Points, in no order, along strands that fork and pass close to each other.
(in the rows, 128 means zero)
Two points are linked if the straight distance between their rows is under 68.2.
q_587: [153 142  91 131 177 141 149 119 133 161 188 175 164 130]
q_62: [110  97 159 139  54 141 154 111  95 156 108 138 157 130]
q_594: [120 119 143 105 137  82  63 170 102 109 100  82 133 134]
q_317: [131  91 120 128 102 170 152 122 103  99 129 126 113  73]
q_649: [106 130 116 115 178 188 189 122 110 139 146 109 151  94]
q_718: [ 89 109 163 134  69 135 140 101 110 171 112 131 160 148]
q_412: [124  99 118 144  79 167 145 135  89  84 130 132 117  74]
q_672: [100  91 160  94  90 172 184 142 144 130  96 119 140 118]
q_697: [172 104 121 141  77 125 120 127 131 117 125 163  99  84]
q_403: [109 102 128 170  62 134 137 125 105  92 127 152 126  93]
q_261: [157 134  97 165 172 122 158  82 153 122 191 180 134 149]
q_530: [ 74 137 178 169  82 120 117  99 141 156 138 116 148 171]
q_186: [ 80 144 186 177  94 116 116 102 165 119 136 129 144 163]
q_611: [125  94 152 133  51 153 160 133  96 134 108 136 143 105]
q_568: [105 158 139 145 106  89  73 164 110 174 133  71 130 174]
q_87: [ 97 154 149 104 107 131  95 153 128 175  87 104 141 165]
q_18: [ 91 106 146  97 124 172 194 142 159 118  97 109 116 115]
q_167: [139 150 103 120 186 165 162 131 126 156 168 150 166 108]
q_717: [169 147  84 103 200  76  99 127  94 113 111 130 128 167]
q_938: [ 76 134 166 145  86 123 115 103 129 171 123 121 151 167]
q_516: [173 108  77 111 166 134 138  90 155 147 147 168 111 132]
q_529: [179 122 133 119 150 178 161 115  75 116 184 111 123  77]
q_427: [122  89 128 112 137 187 181 114 112 105 136 105 118  76]
q_533: [104 103 155 186  60 118 136 110 118  96 132 159 127 111]
q_515: [159 100 119 142 105 110 120  96 156 110 134 175 104 103]
q_799: [ 99 145 148  95 113 139 110 149 145 166  73 122 137 145]
q_77: [118 148 138  80 153 120 141 179 140 116  56  99 104 142]
q_542: [117 106 146 135 133  59  58 173 118 102 141  79 134 138]
q_734: [140 154  92 153 182 121 150  98 141 142 184 179 155 149]
q_618: [ 80 167 180 171 103 119 103 134 171 112 139 101 143 184]
q_352: [118 123 170 103 102 150 134 135 156 178  82 125 134 130]
q_751: [103 161 145 132 106 109  77 155 120 185 113  89 128 172]
q_54: [161 135  69 100 181 140 140 106 151 154 139 162 125 140]
q_693: [160 118 101 170 143 124 146  83 108 100 192 160 120  94]
q_593: [189  96  84 118 147 133 142  90 144 130 161 167 105 109]
q_456: [126  82 157 112  68 167 181 148 116 114 109 121 129  97]
q_447: [120 160 107 118 149  84  75 128 164 109 116 141 104 164]
q_166: [158 135  96 101 172  66  71 136 115  99 112 121 110 162]
q_896: [125 137 144  95 128  99  73 180 110 124  81  87 129 141]
q_253: [196  94  99 113 133 145 139 104 133 116 149 149  99  87]
q_250: [ 86 171 158 157 117 102  82 141 165 125 133 113 129 170]
q_342: [130 141 146 148 119  59  57 180 130 118 140  86 125 157]
q_720: [158 115  99 159 138 143 141  97  89  99 177 147 116  73]
q_163: [103 166 136 143 129  92  73 141 170 113 124 127 116 163]
q_969: [124 146 149  82 129 113  99 186 125 129  64  89 121 145]
q_16: [123 156 108 119 194 173 176 146 116 151 150 129 170 101]
q_584: [161 157  92  99 205  96 133 143  84 123 105 127 152 143]
q_923: [186 103  97 130 111 144 129 119 122 102 145 150  91  77]
q_335: [136 111 175 112  82 145 146 122 136 187  87 123 134 126]
q_613: [143 144 101  98 153  70  62 146 137 109 104 124 107 161]
q_630: [140 159  73 115 187 109 127 110 139 130 123 155 122 146]
q_48: [164 122 111 137 139 167 144 111  71 104 176 128 118  70]
q_113: [119 162 149 169 111  80  72 174 136 148 152  70 125 175]
q_582: [100 141 127  88 152 151 158 164 153 117  66 109 110 129]
q_527: [125 156  88 118 169  99  99 111 163 118 116 156 108 151]
q_794: [106 120 175 179  79 107 127  99 152 110 131 152 137 132]
q_89: [ 97 124 132  88 154 165 184 142 155 121  88 105 110 114]
q_855: [156 120 103 172 159 118 152  74 136 109 188 166 124 118]
q_626: [120 109 125 115 162 195 189 112 101 122 154 103 136  83]

A fork is a point with three links. Follow the links from the first point to the second and name the forks in between, in order.
q_630 / q_584 -> q_447
q_427 / q_530 -> q_186
q_613 / q_533 -> q_447 > q_186

A fork is a point with three links, a tip a point with one. Leave the first point through the second and follow the links. Name the first fork or tip that comes.
q_54 / q_516 -> q_515
q_253 / q_593 -> q_447
q_342 / q_113 -> q_335
q_427 / q_317 -> q_186
q_613 / q_166 -> q_584
q_587 / q_734 -> q_529

Name the points in between on the shortest way along the links from the first point to the second, in order.
q_799 / q_342 -> q_87 > q_751 > q_568 > q_113
q_613 / q_938 -> q_447 > q_163 > q_250 > q_618 > q_186 > q_530
q_89 / q_62 -> q_18 > q_672 > q_456 > q_611
q_250 / q_516 -> q_163 > q_447 > q_527 > q_630 > q_54
q_923 / q_54 -> q_253 > q_593 > q_516
